Points on a hilly landscape, in no order, each with its height.
From any point a ball rolls to the lowest of the 2 points nearest to it. It stops when none of these is lower. Distance is the straight distance between rows; heights are no part of it.
fir h=3.30: [136 110 154  94 171 145  96  83 122 139 123 149 143 127 153 205 181 176
 150  41 133  60 101 114 139 154 142 117 184 120  79 123 168  98 123 131
  97 104]
Kuli h=8.45: [103 120 117 199 138 125 109 141 138  83 142 160 101  85 194 150 158 135
 170 126 158 144 169 112 148 152 131 109 167 108 106 154 126 149 166 149
 135 155]
sanu h=3.40: [188 157 121 115 159 117 135 137  93 138 145  97  99  79 111 132 121 137
 137 125  62 153 115  49  77 119 114 165  95  77 132 146 132 141 136 155
 177 132]
rovet h=2.92: [108 168 125 149 136 126 108 148 130  97 128 153 114  99 216 145  98 113
 121 116 147  94 166 108 176 132  89 128 173  72  85  99 155 179 125 138
 117 140]
dur h=6.08: [ 63 139 104 132 139 145 115 207 111 124 159 126 138 172 104 103 127 122
 154 104 134 102 154 104 184 110 162 203 120  75 135  95 121 122 176  84
 109 133]
kirug h=5.64: [100 145 158  96 157 129 140 183 106 134 162 115 115 141 121 124 113  78
 138 104 114  87 121  66 115 101 152 167  99  97 122 115 102  93 120 119
 157 106]
sufa h=4.04: [132 129 189  54 147 153 135 129 104 181 136 110 123 119 118 121 141 116
 167  83 176 105  91  87  96  97 182 140 148 103  99 100 130  74 141 106
 152  97]
gulut h=3.04: [157 142 113 116 129 141  94  94 131 135 125 132 135 144 140 174 158 164
 151  77 100  86 122 106 149 143 125 126 176  98 102 146 136 138 138 147
  94 127]
nesa h=2.52: [139 126  74 121 113 124 119 138 138 132 132 131  98 157 117 139 108 104
 146 148  57 189 135 143  60 130 148 142 103 137 146 215  96 167 135 137
 171 126]
buf h=1.47: [166 142 142 193 125 123 144  98 136 118 113 109 127  67 174 105  83 114
 105 166 146 159 152 161 133 139  47  64 124 115 135 126 124 181 100 164
 125 178]
Mur h=1.13: [152 117 143  87 113 105 112 110 113 146 113 122 141 153  68 165 129 151
  90 107  81  66 112 131 129 143 121 132  82 138 156 143 111  98  95 159
  98  92]
Dos h=1.19: [129 129 124 197 125 101 154 123 149 121 131 125 114  78 150  87 100 123
  99 178 132 180 185 168 161 145  73  75  93  98 166 147 149 198 149 151
 110 179]
Zez h=4.65: [206 105 133 126 137 116 133  69  94 133  99 109 156 102  92 146 118 175
 134 104 146 140  82 129 121 135  93 133 114 134 113  93 188 133 120 134
 109 172]
bega h=8.13: [210 128 156 135 122 107 156  98 107 137 109 111 129  61  99  94 104 140
 126 178 151 192  91 143  95 124  93 119  85 110 155 120 152 173 112 149
 137 174]
simip h=8.52: [ 93 134 134 189 154 142 136 168 122  66 170 152  85  62 190 137 155 109
 167 156 163 161 160  94 153 110 150 134 137 103  91 127 132 121 170 108
 164 178]
som h=7.89: [196  90 178 108  97 111 147  74 139 145 116 131 136  97  86 147 155 184
 147 145 163 169  74 163  70 130 134 125  87 152 136 134 171 130 111 144
 115 139]
liduk h=2.72: [135 120 160 123  90  99 142 101 133 110 109 173 154 137 129 166 127 137
  76 136 124  97  99 183 124 135  77 108 118 140 119 120 124 133  79 163
 137 104]
tel h=2.55: [169 130  93 130 157 133 108  67 114 150  98 121 166 141 157 171  98 162
 100  52 112  71 118 121 195 147  62 130 190 110 104 102 173 153 122 141
  72 134]
Riv h=2.53: [ 50 136  35 181 153 177 124 192 148 139 132 151  75 185 108 125 189 114
 189 106 115 141  90 123 151 148 196 155 168 145 119 168  84 110 169 109
 153 131]
Nen h=5.85: [ 57 148 137  91 148 143 139 209 109 148 159 121 116 157  99 127 135 102
 162  85 121  87 125  86 137  88 196 194 112  88 110 111 110  86 183  84
 147 101]
Pap h=5.42: [129 122  82 193 133 133  98 100 136 124 107 114 147 133 121  97 136 166
 160 122 169 171 147 135 156 142 138 132 166 145 134 128 158 119 165 112
  91 165]
Ruz h=5.05: [188 115 118 108 157 132 101  81 102 154  82  83 159 125  94  98 114 159
 136  87 130 112 135 109 168 141 125 142 133 129 154 114 151 120 126 115
  61 169]
sov h=2.32: [174 121 168  87 137 109 124  75 140 148 103 128 135  90 205 140 103 130
 117 110 147  80 118 150 141 144  77 106 161 146 112  90 143 164  91 142
  84 150]
Mela h=2.10: [ 67 111 122 131 131 149 119 158 188 116 130 133 122 113 206  87 138 108
 180 136 182 124 176 117 185 147 166 118 164 123 140 127 159 146 155  75
 104 158]
taven h=1.24: [ 84 134 129  94 145 148 132 161 144 144 105 105 118 179 113  75 120  92
 134 112 158  81 139 124 162 118 166 125 131 158 149 108  96  75 111 102
 104 113]
Banun h=0.35: [102 106 179  67 113 103 128 161 125 132 116 130 150 145  85 148 101 140
  64 126 108  66 132 160 141 128 126 147  52 125 164 120 112  88  82 135
  93  91]
kolo h=7.68: [153 120 103 151 111 124 110  84 128 121 113 135 122 159  77 138 154 162
 129 121  86 168 111 152  84 129 140 127 127 133 139 177 118 140 153 156
 136 122]
fab h=4.51: [ 90 128 128  90  87  92 140 171 153 139 130 119 141 150 125  92  68 117
 101 175 108 123 158 174 156 147 114 139  71 105 205 156 128 173 107 127
  67 136]
saziv h=3.65: [185 156  97 172 175 130 110 108  79 117 144 114 106  88 119 158 130 161
 135 112  75 162 136  43 128 118  97 151 138  77 113 154 141 153 163 145
 170 156]
Susa h=4.61: [157 120 160 102 136 114 133 115 132 123 132 127 100  92 139 115 134 113
 138 170 113 159 125 117  63 125 140  92  99 172 137 170 103 125 100 153
 160 123]
Rus h=3.11: [ 67  95 166 126  69 139 139 142 162 103 142 162 151 175  75 147 167 145
  97 149 159 127 135 201 117 131 166 129  88 162 138 107 140  87 137 107
 115  88]
nevik h=2.60: [119 130 133 130 124 118 112 144  92 133 134 100 156 148  60 109  86 141
  70 132 120 128 151 158 188 121 112 162  81 115 167  82 139 112 106 104
 106 145]
Saf h=3.75: [138 104 197  44 117 130 159 116 128 166 123 106 151 120  97 112 126 109
 104 148 174  99  69 148  88 102 164 124  93 184 124  83 113  83 106 121
 125 101]
pez h=5.22: [119 129 137  83  74 136 166 139 136 152 129 118 159 177  97  87 111 110
 123 157 149 151 107 161  84 121 165 139 106 146 153 120 114 119 129  99
 134 105]
vev h=1.45: [154 125  99 128  84 132 133  90 114 139 113 142 177 186  98 153  79 157
  63 109 131 120 124 198 167 119  87 162 140 128 146  82 156 155 114 108
  71 141]
malil h=7.65: [142  86 153 202 174 115 103 102 104  91 148 116 125  89  87 154 174 196
 141 108 122 151 148 104 149 141 127 107 107 153 103 128 157  62 138 153
 115 133]
vov h=8.15: [ 92  94 155 142 163 112  95 127 132 102 132 109 147 117 139 118 148 141
 118  94 162  87 167 142 181 149 136  92 130 176 142  90 138  65  99 112
  69 124]
pas h=1.90: [162 129  95 123  72 111 156 126 133 139 121 116 119 144 124 113  92 113
 119 177  91 204 133 162  68 137 121 138  85 106 177 204 128 191 140 130
 133 161]
Tiz h=3.36: [116  91 194  63  95 124 155 106 169 147 109 140 161 150 128 124 129 125
 119 151 179 109  99 191 107 130 134 105 102 189 140  88 144 105  91 120
  93  99]
fak h=2.30: [151 138 145 110  84  94 160  94 122 124 106 155 132 116 137 126  96 110
  57 170  90 118  87 186 110 120  75  92 104 143 133 131  89 155  65 170
 163 132]
Vus h=4.03: [140 103 112 170 142 101 109 140 109 126 135  98 107 127  72 102 114 177
 141 152 105 188 170 105 146 120 144 148  48 131 178 156 130 115 158 126
  91 158]
fifak h=1.50: [146 135 110 164  79 116 132 119 129 133 122 125 121 117 147  90  72 129
 116 179 113 184 163 186 125 143  85 114 103  99 174 170 128 209 131 143
 115 164]
pasu h=3.03: [126 147  85 108 122 100 112 170 131 137 141 117  90 152 148 149  89 100
 133 145  46 139 155 119  88 146 124 160  85 107 182 211  88 182 123 147
 137 118]
Gelor h=7.78: [155 114 109 123  75 122 126  84 145 117 116 170 150 156  91 186 162 179
 120 116 102 140  94 186  89 133 111 164 137 109 124 140 155 149 149 146
 133 108]
zozop h=1.58: [134 146 132 141  79 142 154 148 152  99 146 159 149 109 155 122 132 123
 133 174 151 176 152 156 101 124 124 162 126  75 131 132 172 187 164 116
 151 142]
rad h=5.00: [ 96 119 170  62  86 130 170 166 151 143 133 103 152 134 109  82 105  99
 120 176 160 133 134 154 123 116 154 122  79 134 183 105 150 153 131  91
 110 107]
Belim h=5.08: [149 161 141 123 145 125 160 142 106 123 153 135 110  77 162 122 103  71
 105 179 134 160 114 115  58  99 117 125 118 104 107 121 116 144 113 134
 238 117]
Gile h=2.67: [ 95 124 175  49  86 123 156 173 172 146 129 160 141 150 146 141 124  90
 104 135 136  57 110 161 103 105 124 144  90 125 142 109 120 133 116 135
 133  64]
vano h=4.31: [133 120 133 128 110  86 125 147 138 131 129  99 124 121  97  99 105 145
 134 169  89 158 170 133 141 145 117 145  55 110 207 152 145 166 131 143
  81 158]
zibe h=1.14: [138 148  98 149 108 147 144 139 140 107 143 135 122 112 168  99 100  96
 151 179 159 204 146 133  76 140 142 138 139 108 154 148 142 185 172 112
 178 168]
bazup h=7.56: [140  95 170 193 153 106 129  96 118  75 141 141 138  77 116 163 178 188
 114 121 167 159 130 136 132 131 110 109 126 145  96  92 186  95 122 126
 140 121]
gugug h=8.32: [ 99 100 127 168 173 115  87 100 155 111 119 118 127  92 193 109 119 125
 150  92 183 119 166 113 201 166 118  87 182 141 104 111 152 121 119 121
  71 158]
soliz h=5.62: [110 124  79 204 135 150  99 121 116 108 133 150 133 148 111 136 170 162
 159 100 144 150 141 121 148 130 146 143 184 120  98 104 138 121 178 114
 125 140]
fif h=6.41: [131 140  84 126  90 144 122 123 137 144 103 116 146 166 132 111 100 143
 142 125 140 126 132 147 130 156 115 135 168 130 150 144 131 165 131 126
  90 138]
ran h=7.18: [139 147 135 120 170 157 125 101  77 131 108 120 127 132 127 118 132 113
 117  88 121  96 107  61 156 109 124 102 174 122  72 103 107  75  99 127
 146 118]
Zali h=8.25: [110  91 130 142 145 112 103 123 154 128 115 109 130 106 160  75 103 109
 123 127 170 123 164 144 182 149 113  66 139 180 154 102 123 115 110 126
  66 154]
vukoz h=7.77: [137 102 119 184 169 108  92 127 108 109 145 112  99 137  63 136 193 186
 171 113 105 144 145  88 135 129 170 129 103 157 119 151 104  70 162 137
 119 128]
Zita h=5.25: [135 146 160 110 129 110 166 167 118 123 141 148 129  90 148 117 104  99
  76 181 126 114 131 115 111 111 104 145 104  94 127 108 123 136  94 129
 184 105]
ket h=3.42: [124 155  86 104 148 112 126 171 141 107 146 143  87 142 177 173 115  83
 132 117  42 110 153  99  72 144 132 150 128 119 121 199  66 158 130 158
 173 104]
tikik h=2.41: [ 98 123  52 145 106 169 113 115 142 153  83 122 123 222  61  99 153 118
 118 127 119 141 101 179 119 135 153 109 158 186 142 160  74  85 123 135
 118 102]
siku h=3.54: [145 163 120 116 168 166 124 140 107 149 130  99  93  97 195  94  85  60
 170 133 158 140 123  69 116 136 140 121 164 113 123 149 110 149 130 116
 165 170]
Zab h=1.86: [143 134 117 102 105 107 113 114  84 144 113 130 117 163  51 152 105 150
  77 120  33 113 114 115 121  93 117 147  80 125 140 166  91 108  97 158
 139  98]
buko h=7.34: [144 167  55 168 135 167 123 100 100 113 131 147 121 149  90 129 145 111
 135 129  96 187  96 114  67 101 144 127 190 137  86 158 105 135 171 123
 216 124]
velir h=3.33: [ 79 165  43 174 143 195 114 166 116 165 111 125 104 191  98 105 146 104
 171 100 120 147  94 111 159 138 165 149 207 110 102 146 103 108 173 102
 138 134]
paku h=4.85: [177 131 142  90 135 144 125  90 109 148 109 113 158 134  99 119 123 144
 121 121 138  97 103 135 135 132 118 125 145 146 129  90 142 111 111 123
 109 133]
Zam h=6.28: [127 142 112 112  83 144 121 111 184 134 110 156 162 160 179 130 122 146
 134 137 173 127 146 189 140 137 115 128 165 127 142 108 166 201 141 105
  78 136]
befi h=2.12: [ 75 126 110 132 173 150 101 161 118 155 117 129 121 176  85 102 158 124
 143  72 134  82 117 111 176 138 185 123 144 166 120 120  94  46 111 114
 103 122]
Ketam h=7.83: [174 103 156 109  83 137 139  80 134 139 113 157 176 139  80 166 160 173
 124 116 151 143  71 186  83 116 135 142 134 140 113 113 157 112 138 126
 145 114]
pud h=8.38: [ 75 105 111 204 160 134  99 126 160 101 129 157 109 113 185 151 162 139
 156  92 160 106 153 107 196 156 133  76 177 143  91 129 131 112 126 128
 103 132]
reb h=3.64: [ 58  95 167 113 101 135 141 153 194  94 157 166 137 133 158 138 190 125
 170 143 177 101 162 164 123 163 165 100 113 169 121 126 131  94 132 105
 127  77]
dudi h=6.66: [115 126  96 138 149 144 142 179 148 118 162 127  84 113 171 142 149  88
 195 150 132 182 135  96  77 120 203 137 129 139 125 185 105 145 179 112
 183 140]
vil h=2.03: [123 102 133 114  77 126 145 115 106 142 108 118 188 173  61 130  77 157
  54 140 132 147 113 211 166 126 101 138  96 132 171  94 148 129  94  96
  80 145]
loten h=3.16: [129 141 113 164 150 113 110 146  70 130 131  96 129 133  81  99  81 123
  71 132  80 128 148 107 185 100  78 135 108 109 126  96 114 107  98 138
 127 142]
dezug h=2.65: [ 97 154 160 146 128 121 117 153 126 106 146 165 142 108 172 188 128 121
 104 102 134  76 143 115 153 130  92 155 154  91  72  77 150 142 114 128
 141 102]
miro h=2.91: [ 87 146  71 157 134 187 123 158 124 162 103 123 138 221  79  96 144 124
 139  88 126 111 107 142 174 133 149 142 167 134 124 104  99  82 137  99
 102 136]
bozi h=7.69: [168 140  89 107 155 144 102  92  99 169 113  88 121 169  50 155 151 158
 159  98  59 146  88  76  90 134 158 132 140 146 140 187 112  87 168 146
 145 120]
tizi h=1.82: [168 144 119 162 115  99 128  84 125 113 103 140 114  92 154 121  96 103
  83 149 109 135 128 162 116 126  61  80 131 140 127 152  90 165  92 178
 138 153]
Meki h=5.98: [119 145 135 125  76 167 139 119 153  93 130 183 166 149 152 159 166 139
 118 142 191 127 103 181  89 120 136 119 187 124  79  78 160 138 128 100
 144 102]
mip h=6.88: [141 133  92 139 143 155 136 140 124 129 132 127  99 141 131 106 148  85
 183 144 141 187 104 105  46 117 186 108 155 175 117 194  89 120 141  94
 198 116]
buso h=2.58: [156 144 128 112 117 108 133 131  86 159 120 124 113 129  70 117  93 128
 109 160  63 162 110 123  83 103 143 149  65 139 157 169 101 130  99 133
 153 133]
repe h=8.08: [198 148 141  78  98 127 172  98 108 164 121 114 144  97 122  94  75 113
 109 171 141 162  69 138  67 111  94 146 110 117 134 101 131 173 114 140
 160 160]
digeb h=6.29: [ 73 146  91 137 135 140 111 180 137 124 141 137 108 171 142 140 139 115
 160  91 115  96 149 102 153 140 160 154 149 112 118 132 100 125 149 118
 125 134]
sopun h=3.10: [185 130 128  92 113 106 133 135  95 173 136 106 109  95  90 128 104 123
 121 144  78 178  84  97  55  93 149 180  76  78 141 148 136 135 142 131
 190 118]
Nekav h=7.11: [144 148  81 173 157 144 135 120 110 117 149 138  86 118 121 122 137  83
 132 152  92 185 116 110  65  85 146 101 147 170 109 179  84 112 139 129
 208 134]
kir h=1.56: [ 72 132 133  68 115 135 132 172 179 137 120 122 116 165 183  74 118  78
 154 119 158  76 143 133 159 149 139 118 154 156 167 140 125 125 110 105
  92 129]
duf h=3.74: [144 113 205  92 165 122 124 134 127 148 138 120 122  76 141 121 156 143
 162 109 167  98 117  82 135 123 145 136 131 106  97  90 172  90 122 112
 128 113]
duv h=8.18: [181 125 170 159 146 101 143 114 102 125 135 109 118  67  88  93 122 148
 109 165 106 166 135 112 110 114  99 134  63 100 146 135 147 139 116 145
 149 148]
funi h=0.29: [ 92 144  77 158  82 161 145 150 149 109 128 128 128 154 126  79 102  96
 137 172 168 188 149 165 107 119 146 129 145 142 138 141 130 159 159  96
 163 144]
nipak h=8.01: [186 133 129  57  78 138 154  62 130 164  96 142 167 136 127 121  92 128
 137 135 150 138  53 158  74 111 117 141 151 133 120  95 130 179 125 140
 119 152]
barov h=5.43: [ 98 148 152 115 139 118 135 178 101 115 147 131 114 130 129 123 106  78
  75 140 101  89 143  97 127  99 111 144  89 116 126 106  78 111  94 128
 181  79]
peb h=2.51: [ 76 101 154  91 143 150 131 154 188 152 137 119 114 124 176 104 170 119
 217 112 194  99 142 111 155 175 199 112 158 131 141 133 152 112 150  89
  75 134]
zok h=1.01: [145 132  68 158  97 100 111  98 135 113 116 144 102 169 125 168 108 144
  88 112  56 121 146 149 154 135  70 108 127 122 143 201  93 173 117 182
 109 126]
Dipok h=3.81: [ 89 142  52 149 159 122 111 149 145 109 154 156  59 144 163 173 168  99
 143 117  36 135 149 116 106 135 144 127 131 148 121 208  46 152 140 167
 170 108]
Selib h=3.97: [ 81 115 165  88 105 133 150 158 176 108 137 134 127 141 150 106 162  97
 139 162 171 117 130 147  79 128 176  88 121 171 120 126  99  86 118 113
 146  73]
palar h=1.75: [128 122 161  51 119  95 117 134 154 130 114 149 136 114 196 143 127 130
 132  96 121  49 146 136 137 153  99 134 112 113 148 124 129 153  93 146
  81 109]
Gop h=4.87: [148 145 153 110 153 122 154 157 132 127 159 124  99  94 154 134 113  64
 118 188 128 169 112 115  32 119 153 114  91 156 130 177 101 123 113 130
 218 116]
Zuz h=1.39: [155 117 144  43  87  94 138 127 160 164 115 136 130 113 149 146 116 127
 134 113 102  85 130 125  83 145 122 151  96 114 168 155 124 180 122 169
  88 111]
Gubu h=2.05: [169 117 157  92 161  96 116  98 155 140 104 126 128  82 193 156 150 139
 142  93 121  66 132 102 151 158  93 107 134 119 113 130 127 130  89 167
  93 126]
gato h=3.05: [113 124 198  63  98 135 131 133 164 138 137 168 150 126 150 190 154 128
 115 110 140  47  92 151  94 112 144 151 123 120  91  81 131  90 113 133
 137  55]
defu h=6.57: [127 167  76 127 104 144 128 133 121 126 114 127 130 165 136 134 112 102
 120 123 103 132 125 133 110 120 120 139 171 106 117 152  96 159 136 128
 150 127]
Pim h=8.60: [ 87 124 152 157 150 125 130 163 125  99 159 127 110  75 163 108 140 109
 136 174 160 150 174  99 176 133 136 119 113 121 135 106 141 124 147 116
 143 144]
Sazo h=7.33: [144 115  57 224 135 113  99  80 102  99 134 120 116 162  71 119 109 155
  79 135  77 185 135 131 167 107  77  87 118 153 128 161 106 116 137 156
 127 148]
vot h=4.77: [ 81 122 156  75  90 136 144 170 163 135 138 117 150 165 111  95  96 118
  88 156 155  88 152 170 171 135 118 136  86 123 184 107 159 145 112  84
  73 109]
razol h=4.15: [160 120 154  68 112 145 154 134 121 181 132  88 144 115 112 117 141 125
 173 115 149 141  85 100  69 109 188 154 120 113 134 123 117 103 162 114
 148 108]
pigi h=4.10: [152 149 145 207 180 127 128 115  95  92 156 116 119  58 172 118 118 125
 127 136 154 153 157  78 159 109  90  83 148 101  92 102 154 137 134 134
 168 172]
mame h=5.21: [150 112  99 135 156 153  93  97 116 162  98  80 130 149  73  77 141 160
 160  93 145 148 130 101 149 128 166 123 157 137 140 123 133  96 156 107
  83 161]
biva h=4.08: [160 119 177  93 119 126 147 107 112 149 126 129 134  90 111 118 125 112
 100 151 168 123  81 122  88 100 125 126 107 145 108  67 120  99  84 127
 171 102]
kega h=3.12: [101 151  56 125 124 169 128 153 142 196  91  89 105 210  85  75 137 100
 154  97 108 131  93 124 112 134 178 122 170 175 142 169  72  98 134 128
 132 126]
pezi h=1.98: [110 109 199 124 157  89 122 145 108 118 153 136 155  93 111 164 132 157
  73 107 121  84 143 143 166 132 103 141  79 134 132  70 165  83  76 121
 114 119]
fofev h=1.57: [129 110 137 196 114 124 146 125 134 115 137 104 149 108 134  85 106 136
 108 170 165 187 176 170 168 129 101  83 108 137 158 109 161 150 140 124
 101 169]
Fasu h=4.33: [174 121 141 178 179 108 111 104 102 126 116  89 134  62 148  97 102 131
 126 120 155 146 157 105 184 131  95  77 154 145 111 104 153 118 115 136
 108 174]
nosat h=2.04: [116 117 147 157 113 139 143 135 119 107 154 114 156 106  93  89 124 145
 110 189 177 187 166 158 153 124 129 131  93 122 149  90 174 134 145  87
 137 141]
Damuz h=7.00: [116 161 127 162 179 142 117 152  78 110 148 135 110 146 123 140 123 109
 106 118 101  95 137  55 171  98 134 131 142 128  77 103  91  75 117 126
 156 126]
Latov h=7.45: [114 109 182 171 143 152 139 100 108  92 141 138 150  89 145 122 172 148
 133 144 188 151 129 123 128 105 130  89 165 155  74  80 156  89 118 112
 163 132]
Fon h=3.20: [108 168 111 138 142 159 121 152 130 118 131 121 103 113 208 108  96  73
 144 124 154 118 147 102 151 136 116 114 190  98 125 133 128 171 126 127
 134 152]
Bev h=1.11: [ 78 119 125 147  72 139 148 139 182  89 136 140 139 132 134 105 145  98
 133 187 167 177 157 189 109 148 153 120 132 167 159 132 133 145 151 103
 141 111]
bugo h=2.61: [ 83  99 164 150 112 122 145 142 130  88 152 141 170 134  89 124 153 152
 106 165 172 153 146 171 138 121 136 124 105 168 123  85 163  91 129  90
 133 109]
zana h=0.92: [165 121 103  63  89 113 123  91 135 162  98 138 143 172 128 166 121 129
 127  97  82  81 109 147 104 150 104 143 140 123 144 159 102 173 115 177
  83 115]
teg h=1.34: [ 68 129  40 187 105 149 111 149 153 123 115 154 103 200  96 118 172 136
 146 133 113 149 126 153 138 140 169 124 152 171 146 165  64 105 161 131
 144 118]
tubug h=2.14: [145 145 109 110 136 131 115  71 117 139 104 123 179 172 142 168  82 142
  86  66 127  78 100 180 192 129  78 145 178 161 118  76 148 136 113 120
  52 148]
Batu h=2.31: [104 135 174  75  77 111 160 176 171 131 153 165 128 115 155 154 135  99
 129 158 133  97 131 138  76 109 136 176  98  88 126 117 147 146 146 128
 169  61]
Lutun h=1.94: [ 91 152 132  92  65 135 168 184 159 112 160 168 151 138 147 149 137 103
 123 157 131 147 151 159  95 129 133 194 121  69 118 123 162 183 177  97
 156  91]
sol h=4.30: [171 149 193  54 140 115 144 132 103 154 139 140 131  60 164 130 100 115
 124 117 147 103  98  98 111 109 115 165 125  76 111  86 157 151 117 124
 166 117]
Bovaf h=0.18: [149 123  68 132  93 101 101  76 150 122 104 140 134 185 122 180 139 163
 130  78  69 100 120 150 131 165 104  97 155 134 142 187 100 158 143 184
  98 109]
Mik h=3.35: [ 92 107 191  80  92 132 125 134 195 128 134 175 137 133 180 164 181 124
 167 110 159  55 129 158 103 139 153 116 129 144 125 119 137 113 115 125
  98  69]
moma h=2.79: [155 117 110 142 158 119  78  94 124 120 120 117 141 113 173 164 127 171
 150  56 110  96 148 106 184 150  91 137 164  85 107 128 187 154 132 134
  72 151]
bipu h=6.77: [117 169  77 165 154 132 121 137  91 100 141 125 110 130 144 117 108 101
 116 126  90 141 148  78 151 111 113 132 149 110 112 141  86 134 136 141
 155 143]
fup h=4.34: [179 135 194  76 136 127 151  95  95 140 122 146 151  76 146 145 116 130
  90 130 156  95  58 111 115  99  90 140 151  98  79  54 144 124  83 135
 163 116]
zesa h=7.32: [151 133 153 135 162 164 138  90  90 115 115 107 140 112 139 122 134 126
 134 110 180 125 100  89 142 103 125  86 185 152  60  66 138  87  97 101
 150 139]
tak h=4.50: [187 108 144 177 158 119 130  57 110 122 111 111 132  73 139 128 119 159
 122 121 164 157 110 134 135 137  72  89 146 138 114  99 170 155 110 145
 113 162]
Dov h=7.79: [166 117 102 136 166 135 101 107  95 142 121  87 101 144  79 150 172 184
 179  99  77 149 135  70 142 140 149 148 118 113 147 170 119 110 174 139
 103 143]
vubap h=2.13: [ 90 129 126  73 125 149 120 159 175 164 111 115 108 143 173  82 136  88
 202 109 161 113 122 113 118 163 186 128 160 143 151 167 120 136 144  97
 103 129]
tusu h=6.14: [ 84 145 118 121  83 159 148 144 167 106 133 167 171 164 177 123 112 107
 104 146 189 111 136 182 144 128 105 134 171 128 102  70 158 163 134  87
 118 111]
goko h=3.87: [191 160 104 216 167 128 126  97  88 109 138 116 119  69 121 131 105 151
 115 134 106 155 131  97 153 112  74 129 126  72 103 119 165 158 154 145
 146 168]
rof h=4.48: [ 82 126  93 132 170 134 111 166 101 124 147 121  95 171 102 168 162 125
 141 102  51  80 133  56 143 118 152 153 104 135 116 156  60  70 144 156
 130 106]
neto h=7.12: [140 128  82 247 156 119 104  75 111  85 138 135  97  98 130 119 133 134
  93 131  96 170 140 110 160 106  77  67 136 154  97 157  99 121 143 173
 150 137]
lenom h=4.32: [126 103 185 100 118 129 143 116 151 125 125  97 107 110 137  96 144 122
 142 167 185 135 133 126  90 124 145  83 111 191 142 142 103  96 103 125
 133 121]
nonit h=3.71: [ 94 158  57 127 174 154 128 171 121 167 111  95  72 190 113 109 114  68
 142  85  73 104 110  80 128 125 162 114 151 172 122 178  54 107 115 140
 145 131]
Kadog h=1.63: [ 90 122 109 130  96 137 143 154 187 108 135 138 119 124 191 104 140 103
 170 160 174 138 158 150 133 162 159  98 161 151 156 141 139 175 150 110
 123 133]
Kive h=3.88: [151 142 122  86 145 140 130 137 120 154 135  97 115 111 153 116 121  95
 177 123 135 138 117  76  79 125 169 144 151 104 128 156 123 143 157 115
 144 128]
Menot h=6.47: [ 80 135 104 135 118 146 138 178 150 119 154 158 109 133 173 136 174 108
 197 139 139 139 148 104 117 144 177 151 138 100 130 154 109 137 181 105
 147 140]
gef h=7.95: [192 107 169  76  89 113 166  54 153 140  90 159 147 115 136 126 110 154
 128 153 150 141  67 179  72 132 115 121 120 174 116 108 163 171 110 162
 108 157]
tovev h=2.59: [171 126 116 148 147  88 129  59 131 142  97 133 155 105 190 175  94 145
  94  79 132 100 125 161 171 148  49 106 174 129 112  90 170 194 104 155
  77 143]
leseb h=3.61: [148 123 109 163 150 111 106 113 106 138 118  94 121 137  84 123  98 158
 109 126  80 137 148 104 159 121 106 126 100 116 151 146 122 124 116 152
 101 152]
ded h=3.06: [123  81 190  80  89 104 143 118 162 123 118 163 155 118 129 161 115 154
  81 149 137  98 114 202 111 133 107 120  86 148 152  97 161 133  84 133
  91  99]
gul h=4.11: [165 140 173  65 150 119 148 148 108 164 135  95 113  72 158 101 104  98
 172 135 146 131 125  58  92 111 147 162 112  69 133 121 147 134 139 112
 162 135]
fut h=7.90: [ 91  92 163 128 157 114 106 151 125 119 154 117 113 126  77 161 194 166
 175 114 117 119 153 101 139 133 188 155  82 147 131 130 110  50 163 126
  98 112]
mog h=7.54: [153 151  64 154 141 153 116 104  99 121 122 110 124 168  64 114 151 150
 140 126  89 171 106  96 107 107 139 129 153 145 124 169 101  99 163 129
 160 133]
Fidul h=1.81: [ 96 126  82 167  95 100 118 136 141 103 125 142 109 153 139 133 108 117
  84 158  89 133 166 160 153 137  95 103 112 148 149 182  92 152 105 156
 120 116]
tebol h=6.94: [139 149 113 189 151 128 126 105  94  78 132 138 129 109 131 155 126 126
  97 135  92 138 131  99 136 112  85  94 161 127  90 131 116 130 128 152
 168 116]
puz h=8.22: [156 124 153 154 134  84 143 133 104 141 133  95 132  89  80 109 102 172
  73 150  90 152 138 142 158 117  82 152  57  62 167 114 162 144  83 138
 132 157]
dap h=2.37: [112 128 166 158 153 101 131 159 112  92 157 154 156  96 147 167 130 145
  74 111 136  92 156 138 191 137  77 150 111  77  89  49 190 119  88 116
 121 102]
Vova h=4.12: [ 55 140  90 107 167 142 132 203 125 162 138 103  87 181 103 132 152  86
 154  78  73  85 120  81 119 136 193 145 126 148 124 172  55  88 142 135
 126 100]
Temop h=8.02: [ 73  83 150 132 167 110  94 160 142 107 142 110 121 128 105 120 176 144
 144 122 142  90 170 104 194 139 177 126  81 167 153 115 125  54 140 116
  78 117]
luk h=5.82: [115 128 113 153  96 166 118 120 130 103 128 162 166 168 106 162 182 167
 150 120 158 151 122 168 103 126 152 162 180 112  95 106 160 131 168  90
 137 117]
laba h=3.51: [143 118 180 108 182 116  93  97 108 114 131 137 134  71 154 173 160 169
 154  67 144  87 119  65 158 131 117 123 158  95  73  99 177  99 118 121
 111 139]
ginu h=1.29: [120 103 181 138 138  91 132 150 101 118 144 138 135 128  47 152 115 162
  49 144 104 106 122 154 149 117 117 136  52 134 133 111 133  69  71 138
 133 103]

Where does a ball stop that starts at each point below?
fif -> Banun
fup -> Dos
rad -> vev
paku -> Banun
buko -> funi
barov -> funi

Call two points neighbours if one is among the 2 nearest of the other. Go from one point of each pair to the other, from neighbour to neighbour, staying as low as possible. Name the highest point that can't be avoided.
funi and Dos -> reb
teg and Kive -> razol
taven and teg -> velir
vev and Dos -> tovev
funi and taven -> peb
Bovaf and Dos -> tizi
